Each row is a point on a landscape with many valleys, with its height.
From any point a ball rolls to the lowest of the 3 points nearest to it. It stops when none of these is lower. Distance is the straight distance between rows; heights are no part of it.
nok: [ 18 -33 -25  -1 -11 -17  41 -22]  h=35.3
zino: [ 37 -52   2  17 -21 -33 -19  15]  h=40.2
Zukek: [-26  36   1 -46  14  33 -46 -14]  h=47.0
tad: [-12  49  25 -13  50  21 -20  10]  h=47.1
pepan: [-19   4 -29  -4  14  18   9 -17]  h=54.4
fur: [ 15  13   9  31  21 -18   9  14]  h=25.9
mipen: [ -5 -15 -14  -1 -20   2  15 -17]  h=10.6
zud: [-31  14  -5 -24 -18  35 -17 -16]  h=54.0
Gode: [ 8  0  7 20 -1 -8  0 12]  h=22.2
pebe: [-18  15  20  -6 -22  22 -18   4]  h=9.1
Niv: [-18  12 -24   7  21   4  22  -3]  h=37.1
sal: [ 1 -6 12 12 -7 -5  5  2]  h=21.5
med: [ 18 -17   2  24  -5 -30   3  12]  h=27.6
bebod: [ 20 -50 -23  -4 -26 -16  45 -19]  h=31.8
Bitof: [ 24 -31 -15  23   1 -34  21  -2]  h=27.5
Gize: [-25  -1 -31 -25  -1  25   5 -28]  h=66.1
Monur: [  3  35  40   1  22  14 -15  27]  h=40.9
zivu: [-27  32 -15 -29  24  30 -28 -16]  h=45.8
tik: [ 19 -43 -14   2 -26 -29  21 -15]  h=14.1
Vofeb: [  7 -10  20  15 -14 -10 -15  12]  h=26.1
lut: [-25  42  17 -30  16  37 -31   4]  h=35.2
zepiv: [ 30 -20  -2  25  -5 -38  -2  16]  h=32.4
Dib: [-24  39  -3 -25  38  31 -25  -1]  h=39.9
kop: [ 45 -59 -18  11 -12 -46  -4   9]  h=35.1
gubaf: [ 33 -32 -24  22   7 -36  36  -4]  h=18.6
Kodom: [-3 35 23 19 32  3 -9 26]  h=32.3
Vezab: [ 10  15  53   7 -22  -3 -20  20]  h=48.2
ket: [ 42 -54 -18  -6 -17 -33  28  -3]  h=25.0
Geba: [-7  8 12  8 -5  2 -2 14]  h=17.6
Kof: [-20  50   0 -54  37  39 -57 -13]  h=51.3
madod: [-6 24 14 10 14  7 -3 12]  h=23.7
Bedof: [ 17 -12  28  18 -16 -28 -19  17]  h=34.0
leg: [-16   0  13  -5 -39  17 -12  -8]  h=6.1
Nolo: [-17  24  29 -10  -3  26 -21  12]  h=7.6
mitar: [  1  21  40  15   2  -4 -13  20]  h=46.8
relo: [-22  15 -11 -13   2  24  -6  -6]  h=46.9
depu: [-15 -14 -42 -15   0  12  34 -28]  h=49.7
Malip: [-25   5 -43 -27  15  24   6 -29]  h=84.5
dedu: [ 13  -2 -18  31  23 -42  23   6]  h=34.2
Bem: [ 19 -33   1  11 -31 -14   2  -4]  h=19.5
Kiru: [-16  31   1  -5  24  14  -2   2]  h=31.9
Fad: [-11 -17  -7 -12 -31  15  16 -23]  h=7.2
Vepi: [ -8 -32 -26 -13 -28   6  26 -25]  h=14.0
vub: [ -6  -6 -46  -5  12   1  41 -25]  h=62.4
mar: [ -4   9 -16  20  21  -9  12   5]  h=29.7
pir: [ 14  -4  23  23   3 -15  -4  22]  h=26.9
luru: [ -9   8  36  -7 -33  18 -26  13]  h=10.3
zipig: [  2  41  42   6  41   2 -12  31]  h=40.7
vebet: [  8 -35 -34 -16 -26   4  49 -34]  h=40.3
Sev: [ 14   2  35  17 -13 -18 -21  35]  h=42.3

Where does a ball stop that starts at each point below?
vub | Geba
med | Geba
zipig | Geba
Monur | Geba
kop | tik
zud | leg
